Points, in no order, along strands that fork, close into loops and pass close to each other.
Two points are linked if the straight distance between their rows is under 102.
q577: [-14  21  28  16   5  16   5 -16  12  14  15  33   8 -14  29 -30   3 -42
   7   8  22  -3  -6 -45  -8 -44  10 -10  31 -19  15  19  -3  24   4  15
   4  -3  19 -16 -20 -16  15]
q127: [ 10  -6   2  22 -20  17 -34   0  -5  19  29 -36 -14  14  23 -23  20 -47
 -27 -25  -5  -6  13 -10   0 -57   7  16  18   1   2   2  10 -24  35 -25
  -4  -7  10  12  -6   9 -22]
q851: [-19 -21 -18   0  17 -11 -11 -12  14  -8  -9  18   3 -25  31   2 -17  24
  34  17  13  17 -14 -35 -14   2 -22  -2   4  -5  28   5 -29   8  -9  17
 -15  37   4 -27 -13   2  20]
q824: [ -7  23 -15  -3  18   5 -12 -10  33  -6 -15  17  -8 -61  51  16  -4  18
 -10  -4  -7  14 -10 -16  -3  -6  -6  10  -4 -24   3   2 -28  50 -30  24
 -22  12  36   8 -14  33  47]
q503: [ 26   4  33  -8 -37  18  16 -23   7 -44  -3   7 -12   0  31   7  23  19
 -26  -3  -9 -27  -6 -26   6  15  66 -38 -32   0 -12 -11 -30  50  27   1
 -36   6   0  14   4   4  17]
q659: [ 18 -12  12   2 -11  17   8  -3 -35 -12   0  -1 -14  20  -7  -5 -10  23
   7   8  26   9  -4 -30  14  32  30 -48 -14  22  -4   1   4  60  24   5
   2 -16 -15  -7  11 -29   1]
q289: [ 21  16 -12   7 -16  34 -25 -17 -16  10  16 -13 -13  16  15  -6   7 -27
 -21 -20 -10 -33   7 -14  16 -29  10  -8  16  21  -7 -16  10  -6  27  -3
   0 -24   1  16 -16   8   1]
q808: [ 14  14   2  11 -16 -25   1  35  -4 -16  14 -31  -8  14 -47   2  -3 -36
   5 -42  -3  -5   6  23   1 -20 -24  -5   1  -8 -11  15  12 -33  20  -8
  12  -8 -21  -2  35 -18 -18]
q378: [  7  -8  -1   1   1   4  36  13   4  -9   6   6 -12  26  -8  -3 -22 -10
   2  -3  30 -30  28   0  -7  30  25 -50  21  28  13  27 -16 -19  21 -36
  -3 -19 -11   9  21 -33 -13]
q865: [  3 -14 -29   1  42   3  20  17  -6  22 -20  37  19 -16  -1 -20 -15  24
  41  30  32   8  17  -2 -14  19 -18  -1   3  -9  26 -10 -22 -41 -23 -10
  14  34   3   0 -16 -33   5]
q485: [  1 -20  15 -14 -22  23  24 -11 -27 -25 -22   8  14  24   3 -21   8  11
 -10  16 -11   0   4   4   6  20  27 -38   0   2   3 -10 -12   9  12  -7
 -20  -3 -25  -6  -6   9   1]
q286: [-23  10  28   8  17   7  -9   4  26  -1  38  11 -44 -16  39  64  17  31
   5   3   5 -15 -12 -38   9  17  21 -17   2   0  19  25  -9  59   3   6
  15 -12   5  -5  -6  -2  17]
q96: [-13   6  13  -1   5  -6 -40   8   5  -5  46 -28  27 -18 -10  -3   3   9
  11  19 -11  18 -23   2   0 -14 -11   3 -28 -32   0 -10  17  29 -23  25
  18   1   7 -29  24 -24   0]
q843: [ 13  15  24   1 -41 -19  -3  10  11  -7  25  10  -2  31  22 -10  -9 -26
   3   9  -5  -4  -3 -34  -8 -17  35 -12  17   4  22 -19 -18   8  37   1
 -15  -6   7 -21   2 -14   6]
q551: [  5 -17 -27   3  21  -2 -11  25  11  30   5   3  34 -29  10 -38 -17  18
  19  21  21   2   5  -1  -7   7 -18  11  -5 -20  28 -19   3 -45 -18   3
   9  38  10   1   5 -35  -9]
q475: [ 13  -5 -33 -10  19  17 -37  17 -37  26  13 -25   1  11 -33  -3 -10  24
  14   5   0  -5  -5  14   0  10 -19  32  -9   4  -5 -19  -6 -13 -18  -7
  10  -4 -12  19  -7 -22 -12]
q910: [ -8  18  14   9  -2  -7 -17 -14   7  -3  10  11  22  -4   9 -39   6 -49
  -7  -5  -1   9  -2 -21 -13 -47  -8   5  16 -25  12   9  25   8  12  13
  -6  -7  18 -16 -13 -11  -5]
q648: [ 12  -2 -12  18   5  47 -44  -5 -16  18  31 -34 -24  23  10  20  21  -6
 -26 -11  -7 -42  10  -8  23  -7  13 -20   4  24 -10 -20   1 -24  15 -22
  13 -25 -20   9   7   3 -16]
q284: [  4  36  -1  -4  -3 -32  22  -1   5  -7 -15  21 -12 -49  22  -9  19 -25
 -15 -40  23  18  11 -18  22 -26 -31 -14  14 -19  -6  23  23  24  17  12
  -2 -16  28  11 -24  26  11]
q394: [ 14  12  -2 -17   5  11   8  -1  -9 -10 -23   5   9 -32 -32  -7  16   3
 -17 -41  -5  -3 -16  33  29  -1 -12  23 -28  -9 -25   4  14  24 -27   8
   4 -12  -9  31 -12  17   7]
q810: [  0  -6 -13   2  19 -11   3  16 -12   2 -13 -22 -27   8 -48  40 -10  16
  17  -9 -13   4  -3  16  18  30 -33  10  -8  16  -3  19  31 -31  12  -6
  30  -5  -5  14  31   6 -19]
q739: [  1  14  15 -11  -6  19  -3   0  12   9  11  10  10 -12  17  -4   4   8
 -31  -4 -10   4  -7  11   9  -5  13   0   2 -15  -7 -17   6   7  -9  22
   2  -5   0   2  -3  20  20]
q351: [ 10 -13  -8  -3  -8 -47  28 -13   2  -5 -20   6  22   0 -19 -27 -32  -2
  36  19  25  14  -3 -10 -22   5  -2   8  -5   0   8  -9 -19  -4 -14  -8
 -15  34 -19 -21  -5 -21  -1]
q971: [-12 -22   5   6  -8  33 -17  -1 -38  29 -36   8  30  17  21 -77  -4 -15
 -18  20   4  31   2  -4 -33 -54  13  10   6 -30   8 -10  -1  -9   0  12
 -23   8  29  -6 -18   7 -11]
q840: [-23 -10  -2  -1  26  23 -26  -5  40  18  20 -33   4  -4  11  -3  -3  25
 -27  15  -3  -6   7  34   1   3   0   4  -2 -35  -4  -3 -13  -9 -36   6
  15   7   4 -11  28  -9   9]
q182: [-11   9 -35   0  12 -29  41   7 -21  11 -29  34   6  -1 -15  -2 -15  10
  30   7  30  15  16   9 -17   4  -2   4  37   7   7   5 -30   2 -18 -15
  -4  -1 -17   6 -37   1  19]
q266: [ 29   8  -4   9 -25  -2  -2  -5 -31   0   6   1   9  32   4 -22  -7 -29
   0   8   2 -14   1 -51   1 -12  29 -22  24  22  17 -17 -17 -11  57 -16
 -15  -5  16   6  -5 -30   0]
q555: [-23   6   7  -3   7  -1 -28   3  22 -14  21  -3  31 -36  17  -5   0  21
  -4  11  -6  19 -10   0  -2 -19  -8 -13 -18 -46   9   9  -6  38 -20  31
  -1  15  18 -31   9   4  34]
q7: [ -7 -30  -3 -28   6 -12  33  -4 -29 -49 -19  17  -4  -2 -15  26  17  50
  18 -14  -3   6  -9  16   4  46 -11  -3 -10  26  -9  32 -20  31  -1  14
 -14  -7 -13  -4 -17  38   7]
q145: [ -4 -12 -16 -13  -2 -11 -24   1 -20  -6   1 -29  -4   7 -21  40   5  12
   7   3 -49  -6 -13  20   2  19 -17  47  -4  18  -8 -21   2 -44  -6  -5
   1  26 -14  11  -4  22 -18]
q379: [ -7  -7  -7   1  -9 -26 -13  -3  33   3   1  -6  -5  -8  22   8 -10   5
  -1  11   6   7   8 -19  -4  -1  -9 -12  21   5  19   2 -24   2   4   2
  -8   5  -1 -25  -5   0   6]
q19: [-13  15   5  20  17  67 -51   9  -2  30  25 -18  13 -11  35 -39  13 -23
 -44  34  -2 -16  -9   2  -9 -40  13  15   6 -24  -9 -16 -18 -13 -25  13
  -1 -20  29   0  -7  21  19]
q125: [ -4  -7  -2   9 -21 -34  -6 -29 -11 -29 -17 -10  22  -6 -24 -16   9 -26
  14 -10   0  34 -15  -1 -14 -28 -42  23   1   2 -16  13  24 -18   2  10
 -16  17 -13 -18 -10  25 -16]
q609: [ 19  -6  16   0   3  63 -32 -14 -46  -9  12  -6  14  17 -27 -25  17  13
  -9   4 -11  -6  -1   0  19  17  24  -7  -7   5  -5  13 -16  29   5   4
   0 -24   4   9  -9 -27  14]
q429: [ 18  21  -2   6  22 -40  16 -16   9  21 -19  15   4 -31 -20 -10 -26 -29
  35   0  24  -7   5 -24  -9  -1 -32  17 -10  13  13  -3  31 -42  -5  -3
  18  30  -1  -2   3 -30 -19]
q401: [ 28   3   6  15  18 -24   7   2  16  17  -4  -2 -19 -27   0  15 -22 -20
  28  -3  36 -32   8 -34   2  17 -12 -19 -15  26  21   7  26 -42  29 -12
   6  28   1 -12  25 -21 -24]
q421: [ 10  15   5  29 -26  14 -11 -15   1  25 -13  -3 -14  34 -33  -7   0 -54
   0 -13 -22  -7   2  13 -15 -32   5  34   7  23 -14   6  12 -36  14 -38
  -4   2  13  30  13   0 -28]
q120: [  9 -25  11   4  -8  -6  -7  -5 -32 -15  17   1 -10  22 -22   7  -8   9
  41   4  21  10 -11 -34  -6  32   8 -26 -18  27  24  10  18  25  35   2
  10 -10   2 -11  22 -26 -13]
q238: [ -6  21   9  -6   7   6  17   3   8   4 -18  39   0 -32  18 -33  14 -24
 -23 -39   4  15  12  16  10 -36  -1  11   7 -19   5  22   6  18   1   8
   3 -24  22  25 -33  24  15]
q360: [-21  13 -13  -6  12 -14 -11   7  14   8   0   2  23  -3 -17  14  -1   2
  17   2 -26  20 -11  14  12   6 -43  34   3 -11  -2  -6   5 -11 -24  16
  24  16   2   2   1   4   8]
q628: [ -5  42  -2  -6   3 -37  70   4  -1  10 -26  31  -6 -11 -25   9 -30 -13
  33   3  42   5  -4   0  -9  -5 -21  -7  24  -4  -9   6  -7  -5  -4  -7
   2  -6 -15   1  -4  -2   2]
q954: [ -7  -3 -19   6  12 -55  13  17  -2 -12  -8 -22   3 -12 -57  17 -11   1
  48  -3   9  30  -2  34   2  17 -56  31 -24 -10 -13  15  17 -46 -16   1
  25  23  -9   3  10 -16 -10]
q26: [ 31  25  19  -1 -37   4  16 -17 -12 -35  -4   3  -9  12  -6   9  -4  14
  -2  -8  -6 -14 -21 -30  19  20  44 -38 -24   5 -12 -10 -11  54  29   6
 -16  -7 -12  -6  20 -10  10]
q751: [-15 -12  12  -4   4  -9 -14  37  35  14  43 -42  -7  12   8  17   5   0
  -9  -7  -7 -16   0  18   8  -4   8 -22  -3 -16  10  -5  11 -30  16  -3
  21   4  -5 -19  38 -15  -8]
q731: [  5   1  34   0 -39  11  11   6  14 -22  12  -1  -1  13  38 -11   9  -7
 -33   6  -7 -14  -1 -27   6  -1  65 -35   6 -15   6 -18 -31  33  32   3
 -23  -7  -3  -8  -9   6  23]
q13: [  3 -10  23  27 -27  17 -20 -15   4  32  15 -11 -11  30  35 -39  17 -43
 -11 -18   3  20  10 -10 -26 -72  19   5   9   0   0   7  18 -18  28  -1
   2 -21  35  -8   4   6 -22]
q976: [ 12   3   9  10 -11  68 -38 -16  -4  12  10 -17  10  19  38 -40   8 -13
 -47  31  -4 -17   5  -1  -3 -23  32  -1   2 -10 -13 -33 -28  -5  -3  -8
 -10 -24  13   2 -11  -2  13]
q984: [-12 -16   3   2 -28 -22  27 -14  -7  -3 -45  18  13   1  -2 -31  -7 -13
  -3   7   1  42   2   3 -21 -25 -16   4   6   0   1   8   6   5   4   4
 -23   4  -5 -21  -8  36 -12]
q119: [  4 -23 -18  -8   8 -17   2 -22  -7 -11 -18 -22   3 -20   2  -6 -19  28
  15   5  28  23 -10 -17  20  15 -28 -22 -16   7  -9   4   2  16  -5  21
   3  10 -24 -17   6   7 -17]
q521: [ 12   4 -21   1   6 -30 -27  28  21  17  31 -21 -21  -8  -9  44 -13  -9
  18  -6 -30 -19  10   3   9  13 -19  41  -5  13   9  -7   9 -47   4  -9
  25  25  17  17  17 -10 -14]
q574: [ 10  -8   8  11 -20   4 -20 -44 -22 -37  -1 -13  26  -1 -25 -26  18  -5
  11 -17 -12  20 -29  -5  12 -18 -24   8 -20   1 -30  -6  20  10   3  20
 -15  11 -19 -19  -2  22  -8]
q179: [-34  -8 -13  -8  22   3  -3   2  41 -10  -2  -7   7 -21  27  -2 -11  28
 -26   9  -7   6  12  22   3   2   3 -14   5 -41   4  17 -17  27 -39  12
   2  14  17 -11  10  -2  32]
q161: [ -8  -4   1  -1   4  -4  -8 -17  47   7   3   0  -5  14  42   6 -29  -2
 -18  24  -2 -22   3 -11 -24  12  35  -8  17   3  -3 -21 -30  14 -17  -1
 -18  -2   8 -15   4  -3   5]
q180: [ 12  25  19   3 -26 -10  16  22 -15 -23  18  10  19  20 -41 -21   1 -42
   7 -30  -4  -4   0  13  -5 -12 -12  -3  17 -17  -3  15   8   2  19  -8
  10 -29  -7  11   7 -33  -1]
q980: [-30 -10  -4 -18  18  -2  36 -10   3 -22 -24  18 -21   4  -1  33  20  54
   9   8   0  10   9   3   5  42 -14 -19   8   5   7  37  -5  25  -7   7
  -3   9  -4  -5  -3  18   5]
q719: [ -7  23 -10  -3   9   8   6  -7   8  23 -21  21  12 -22 -15 -13   8 -15
  -8 -23 -12  11   8  35   2 -29 -25  29  13 -11 -16  16  12  11 -30   5
   0  -6   5  25 -22  19  12]
q946: [-20 -23  18   2  23  -8   8  25  -2   7   8 -11 -34  10 -22  62   0   4
  20   0 -15   6 -10   3  19  32 -15   2 -27  10  18  12  62 -21  24   3
  38   7   8   3  43  -6 -12]
q559: [  6  -2  12  -5 -34 -10   1 -17  -6 -12 -26  -5  24  -8  17 -38   2  -9
 -24   3  -2  36 -11  -9  -3 -40   9   2 -14 -20  -7 -27  13  17  -1  19
 -26   4  -1 -18  -4  29  -7]
q832: [ 21 -10  -5  12 -24 -40  20 -10   6  16 -31  13  26   9 -28 -28 -26 -30
  24   8  14  10  14   9 -43 -17  11  25   2   2   3  -7   3 -26  -8 -24
 -21  21  -4   5   4 -25 -11]
q85: [ 11  12  14 -10   5  26 -21  15 -19 -16  11  -2  19 -41 -21 -36  26   2
 -19 -36  -3   3 -16  18  19 -10  -2   6 -12 -20 -11   9   3  34 -15  20
  -1 -20   2  28 -25  -9  16]
q405: [-10   6  15  -5  -2  20  18  33 -20 -20   9   4 -27  -8  -7  40  40  35
  -8 -16  -6   2 -14   1  31  20  -6 -23 -16  -2   5   9  38  19  21  24
  19 -20 -15   3  16  32  15]
q60: [-26 -25 -14  -2  25  14  13 -17   1   8 -40  26  16   5  31 -12 -16  14
 -20  31   0  -4  30   9 -25  12   6  -5  10  10   0   4 -35   3 -25 -14
 -26   9 -10 -12 -25   4   6]
q729: [ 11  -8  -4  -3   5  15  -1  -6  42  19  23 -15  -4  38  35  -6 -26  -7
 -33  13  -2 -21  18  28 -30  13  46   8  15  -8 -20  -6 -36  17 -28 -19
  -4 -14  15   9 -15 -24   7]
q779: [  8 -17 -42  -2  21 -21  16  11 -11  11 -18  39  21 -12 -25   6 -12  31
  57  23  17  -5  21  11 -27  23  -8  29   0  14   9  -5  -5 -41 -33 -15
  13  27  -5  28 -37 -14   9]
q823: [ -8  -9 -15   6  22   9  23  24  -5   1   8  -4 -11  32   3  -3   2  -7
 -33  -8  27 -17  42  19   4  18   5 -34  30  16   4  30 -29 -30  22 -36
  11 -31  -5  17  -8 -21  -5]
q905: [  7  -5  29 -12 -28  29   0  -2   1 -12 -14  13  19   9  17 -26  11   9
 -36  11 -29  -4   5   3   3  -3  46 -12   4  -6   1 -13 -21  25   3  -1
 -29 -15   6   2 -19  10  17]
q65: [  4  -5   3 -24 -10   8  53  -9 -36 -22 -40  25  11  41 -13 -10  -6  12
   5  17  -8 -14  13  11 -10  25  25 -16   4  30 -17   0 -26  -4   3 -24
 -38  -2 -20   6 -15  14   3]
q137: [ 11  34   3 -17  -4 -35  48  34  18 -18 -19   9 -18 -16   2  37  -4   0
 -35 -32 -11  -8 -17  21  32  10   2   0   0 -14 -20 -11   9   9   8   3
  -6  -3 -11  27   9  34  15]
q385: [  9  -2 -36  -8  -9 -26 -46  22  -4  15  16 -31  -5 -15 -37  26   4  -9
  24  -8 -37 -11  -3  24 -10   7 -28  68 -13  11   1 -27   2 -45 -16 -17
   7  36  -1  32   2  -5 -21]
q310: [ -8 -11  26  -1  -8  36   5  25   9 -26  18 -10 -17 -14   6  31  39  31
 -33 -22  -4 -10 -15  11  15   8  45 -29 -24 -17  -4  -1  38  35  15  15
  24 -25  -6  24  19   8  18]
q813: [-10  34  16   9   1  -9 -12 -11  49  -3  21  14 -18 -46  50  26  -7  -1
 -15  18  12   4 -24 -27  -7 -16  11  17   3 -19   4 -13 -22  39 -17  25
 -17  12  17 -25  -4  27  25]
q866: [-15 -23  21  -3  20  11   9  19   1  14   7  -3 -40  30 -12  63  -6  20
  -4  14 -15  -2 -25  -1  -4  38  16  -5 -13  10   1   8  48  31   7  -8
  31 -16   4  -3  38  -2 -10]
q64: [ 23   2   9  17   0  53 -18 -24  31  20  10 -10   1  17  42 -23  -7 -18
 -54  16   0 -11  14  14 -18 -13  44   1   3   6 -25  -3 -29  23 -29 -13
 -12 -29  25  21 -20  -4  15]
q573: [ -3 -16  -1  -4  -5  16  33  -2 -11  10 -47  24   9  34  34 -22  -8  -3
 -32  28  -7   3  37  24 -36   3  39 -15   9   9  -2 -22 -35  19 -16 -19
 -32  -3  -4  -4 -25   7  -8]
q242: [ -5 -30 -24 -14  29 -11  -6   2  -1   0  -6 -23 -21  -4  17  33  -5  53
  30  11  12  35  -5 -21  21  26 -31 -18 -20  -2   2   2  15  15  -7  15
  12  14   7 -13  14  13  -1]
q78: [ -1  32  -1   0 -16 -14   1  19  -2  -8   3 -32 -13 -14 -33  -9  22 -26
 -20 -30   3   4 -11  26  20 -32 -36   0   8 -27 -16   8  21 -21  15   3
   6  -5 -17   1   7  21 -14]
q900: [ -4 -18  15   2   3  10 -42  -2  27   7  50 -51   4  10  -2  11  -5  11
  -4  19  -9 -13  -6  22  -8  -1  15  -4 -20 -23   6  -2  -1   5 -16   7
  15 -16   2 -22  43 -21   0]
q647: [-16  24   4   1 -20  -6 -48  -5   7  11  25 -37  -7  10 -24  14   8 -44
  -6 -16 -33  -7 -14  13  11 -39 -19  58 -11   5 -10 -14   7 -16  -2  -7
   2   9  -7   5   3  15 -21]
q835: [ 23   7   4  -7  -1  -6  10  -9 -40  -6   6  17   8  10 -13 -36  -4 -25
  29   2  35 -10  -1 -59  -7  12   3 -36  10  12  24   0  -4 -25  35  -9
 -10  -1   5  -9  -6 -51 -13]
q621: [ 13  29  11 -15 -17  -9  30  19 -12 -29  -7  30  -4 -21 -12   3  16  -2
 -13 -38   2  -7 -16  -5  24   3   2 -17  10   5  -2   6   5  16  18  10
  -9 -21 -12  16  -4  24  20]
q267: [ 17 -11 -28 -14   6  -1  20 -24 -16  -4 -43  -2  13 -15   6 -28 -25  19
  -2  -6  31  19   9   6   7   0 -19 -11   1  17 -27  -9 -14  19 -25  11
 -24  11 -26 -11 -24  27  -2]
q618: [ -2 -28 -33  -4  26 -17  -6  18   8  13   8  14  12  -6 -12  17 -19  43
  56  30 -10  13  -5   7 -17  37  -7  45 -23   6  21  -9   3 -24 -41   8
  19  29  10  15  -4 -28  12]
q16: [ -2  -4 -21 -11  20   7  18 -11  17   6 -34  -9  -2  -9  16  -6  -3  25
 -37 -10  12   2  25  34  22   9 -10 -15   8   1 -23   7 -10  21 -20  -6
  -6  -6  -9   1  -8  19   2]
q188: [ -6 -32 -19  12  11 -43  12 -19   6 -21  -5  19  16 -10  -2  -7 -31  26
  58   6  30  25 -18 -20 -13  16 -21   8 -13   6  13  11 -25   8 -18   4
   0  42  -5 -33  -4 -13   2]
q635: [  3  -7  17   8   6 -15  20   3  -7   4  14  16 -26 -13 -13  21  -7  -3
  44   4  36 -11  -5 -42   3  18  -7 -33  -3  26  32  22  12 -14  34  -9
   8   2  -3 -22  34 -25 -22]
q979: [  6  -1  -5  -7  -2  26 -21   6 -35  -2  12  -4  25   9 -41 -27  14   0
  -5  -9   0   5   1  18  11   2  -8  18  15   0  -5   5  -9  13  -4   1
   3 -12 -10  19 -21 -19   3]
q61: [ -2 -14  21  21 -35  10  -4  -8  -2  28 -32  11   9  28  36 -45  -6 -15
 -22  12  -6  35  14  -6 -29 -34  35   6  -3 -14   0 -20  -3  12   1   9
 -32  -8  18  -4  -1  20 -13]
q362: [-24 -25 -17   4  39  21 -22  -5   6   8  -7 -13 -18   7  41  41  20  60
   5  29  -5   5  26 -12  13  25 -20 -24  -3  -2   9  -2   6   6 -12   1
  25   4  12  -9  13   2   4]
q323: [ 23 -13  -7  21   7  34  -6  11   8   6  21 -24 -23  42  14  -8  11 -21
 -34 -19  16 -27  24  11   9  -7  19 -43  22  26  -6   9 -11 -30  30 -39
  18 -23  -9  12  11 -12 -15]
q965: [ -8  14 -30   0  17 -61  -1  15   2  -6  -4 -16  18  -8 -20   6   3   3
  36  -4 -25  47   1  30  17 -13 -58  28  -4 -32 -10  -8   6 -33 -25  13
  18  37  13 -13   1  -1   9]
q961: [ 11 -10  -7   5  13  -7 -24  38  36  32  41 -17  10 -49  18  -8   1  20
   7  21  -2 -11  14  -6  -6  15  -3  12 -13 -15  37 -10   8 -55  -8  -7
   8  31  37  -7  25 -33 -13]
q789: [-13 -16   3 -14  27  30   1   2  10  13  19   8 -47   7  31  62  11  42
  -9  11   3  -7  -6  -8   1  43  22 -13 -10   8   8  12  15  63   3  -6
  26 -22  16  -1   8  -3   5]
q761: [-11   3  22   2 -16  33 -16 -18  -2  -2  -2 -20   7  -5  -6  11  23  13
 -23   1 -36 -14 -18  11  15  -4   0   9 -16  -6 -18 -28  19 -11  -6  22
   0   3 -17   0   7  34   4]
q901: [-23  16   1   6 -12  11 -56  -2  24  37  41 -25  -4  -3   9   2  11 -48
   5   3 -21  -8   0  19 -13 -45  -8  64  -2  -2   4 -10  -2 -31 -23  -4
   0  -1  28   2   8  21 -14]
q443: [ -4  24  21  10  -5 -11 -15 -24  52 -20  36  10 -20 -34  30  46   0  -1
   0 -11  -2  -8 -12 -26   5  -6  11   8   6   2   9  16 -11  56   0  20
 -12  -8  13  -5 -10   4  21]
q718: [ -7  -3 -40 -12   0 -17  36  23 -33  -1 -14  10   2  14 -10  -2 -11  -6
  -3  -3  35  -5  39  13 -15  21   0 -13  39  20   4  32 -27 -14   7 -33
 -14 -34  -2  16 -30   0   7]
q371: [ 12 -25  14  -5 -22   8 -15   1 -43 -41  12 -15  20  20 -27  -5  22  22
  17 -12 -17  10 -25  -4  18  11   0  -6 -20   9  -9  -9  15  10  24  16
   1  -2 -25 -16   0   9  -9]
q427: [-37 -32 -14  -6  44  24  24 -13  -2 -19 -34  25   7   3  19   0   3  43
   4  24   7   2  19   7  -6  41 -13 -29   4   4  11  21 -25   6 -22   1
  -8   8 -16  -9  -4   5   6]
q431: [-20  23   1  15 -11  -3 -27 -11 -15   8   0 -43  -7 -22 -22  10  24 -23
 -16 -25 -24   6 -23   9  35 -42 -39  32 -10 -18 -26  -9  32 -20  -4   4
   7   8 -17   0   9  35 -16]
q70: [ -3  16  23  14  14  16  19 -27 -17   1   1  26   9   2  13 -34   4 -32
  12  10  40 -12   4 -51  -1  -7  14 -38  29   4  13  20 -18   9  25  -4
  -5  -5   4 -14  -9 -28  -4]
q205: [ 18  30  29   1 -25 -14  27  11 -20 -55  -1  14 -17  -9 -22  25  -1  -3
  -1 -28   7  -1 -31 -19  20  11  20 -29 -20  13 -13   4  16  40  35   5
  -5 -18 -16  -2  19   1  -7]
q111: [  4 -17 -34  -1  16 -40  23  21 -15  -7 -27 -16 -21  -6 -50  44 -14  19
  40   2  15   5   8  30  -7  46 -31  19 -19  21 -17  22  17 -46  -5 -17
  16  17 -21  24   9   4 -13]
q908: [  5  10 -25  -3  13 -10  17 -16  -8  32 -11  39  -2  17   5  15 -21 -10
   8  12  -2 -34  17   4 -15  13  16   6  23  45   1 -24 -16 -14 -12 -24
   7 -10  -8  14 -23  -2  -4]
q33: [-21  14 -12   4  15  20 -44   9  16  36  32  -7  15  -4  29 -24   6 -32
  -1  27 -17   0  -1  11 -27 -40  -8  32   9 -17  10 -11  -9 -30 -23  15
   3  -6  41   1   0  14  15]
q831: [  2 -24  -1 -11 -12  22 -35 -13 -28 -17   0 -24  11  28 -11  24  13  30
  -7   5 -48 -11 -23  10  -2  15  -2  37 -14  11 -19 -24  -8 -12  -8   6
 -18   5 -23  -5  -8  34  -7]
q501: [-24 -10   2  -4   3   1  32 -10  -2 -14  -8  20 -21  16   4  37  -3  21
   1   9  22 -20  14  -7  -6  44  12 -32  13  25  10  31 -14   6   7 -15
   6 -11 -18  -6  11  -8 -14]
q156: [ 10  18   7 -13  -7   3  43 -10  -5   9 -33  43   4  11  -4  13 -21   0
  -8   1 -13 -15   3   7   0  17  17   3  13  25 -11 -10 -12  20 -11  -7
 -14  -9 -20  12 -19  19  18]
q388: [ 15  -5   3  -1  14 -22 -18  40  20  28  45 -21  -3 -20  13  -6  12  -8
  14  -9  -3 -19   0   1   7 -19 -18  -7 -13 -17  22  -6  24 -60  11   0
  19  26  12 -16  36 -26 -17]
q514: [  6  20  -7  11  -1 -15  -4 -11   5  29  -8  13   0  20 -20   6  -9 -35
   7   0 -21 -17   7  14 -10  -9  -4  34  16  31   2  -7  14 -21  -9 -10
  10   2  -4  22 -12   6  -8]
q357: [  9  33  14   0  -2 -28  42  -5   5  12 -16  19  11  -7 -29 -19 -19 -38
  23   8  27   2 -11  -9  -6  -7 -21  -6   0 -11 -10  -7  27 -40   7   5
  13   5 -19  -1   8 -21 -15]
q248: [-17   5   1 -12   9  -6  -5  11   3 -11   8  -3  -3  -3 -14  39  27  21
  -1  -4 -29  11 -14   2  27  16 -20   4  -3  -9   3  12  23  11   0  26
  29  -4  -8  -5   8   8   8]
q586: [ -8  11   0 -20  12  -9  33   2  39  -5 -24   6 -24 -24  20  23   5  11
 -47 -36  -9 -12   0  34  21  13   6  -1  -3 -13 -27   2   8  11 -24  -1
   0  -1   2  32  -4  26   5]
q860: [ 16  25  37  21 -31 -16 -19 -33  14  15  15  17   6  24  28 -29  -1 -61
   6   1  -6  14  -3 -33 -25 -56  14  14  -1 -11  -6  -2  26  15  23   8
  -7 -20  39 -22   7 -11 -14]
q612: [  4   2   6  -6 -33 -12  29   1   1  -8 -16   9  18  31 -48 -35 -10 -22
   5   0   2   4  13  29 -21  -8   9  -1  12  -6  -6  -3   5  -8   2 -17
  -9  -4 -11   9   0 -23  -5]
q736: [  3 -21 -39   0  19  20 -41  -2 -22  19   0 -12  -3 -14  -2  -5   8   8
   4   0   2  -6  17   2  12  -1 -34  22   5  15  23 -18  -7 -46  -2 -15
   6  10   4  12 -12  -8 -18]
q253: [  5 -24  20 -12 -18  -2  11   6 -22 -47  -5   2   1  18 -32  28   5  42
   5 -15 -25   4 -23   9   9  38  16  -1 -20  23 -15   6   8  33  11  12
  -8  -7 -22  -7  -2  12  -1]

A fork is a point with three links, a tip a point with one. Leave the first point through the second and follow the links. Name the first fork or tip that comes.
q823; q718 => q26
q286; q789 => q310
q980; q7 => q971
q248; q360 => q824
q70; q577 => q823
q323; q648 => q731

A tip is a point with one link. Name the tips that can be reached along the links from each point below, in the order of the rows.
q371 => q971, q421, q521, q573, q362
q238 => q284, q609, q736
q866 => q824, q310
q751 => q618
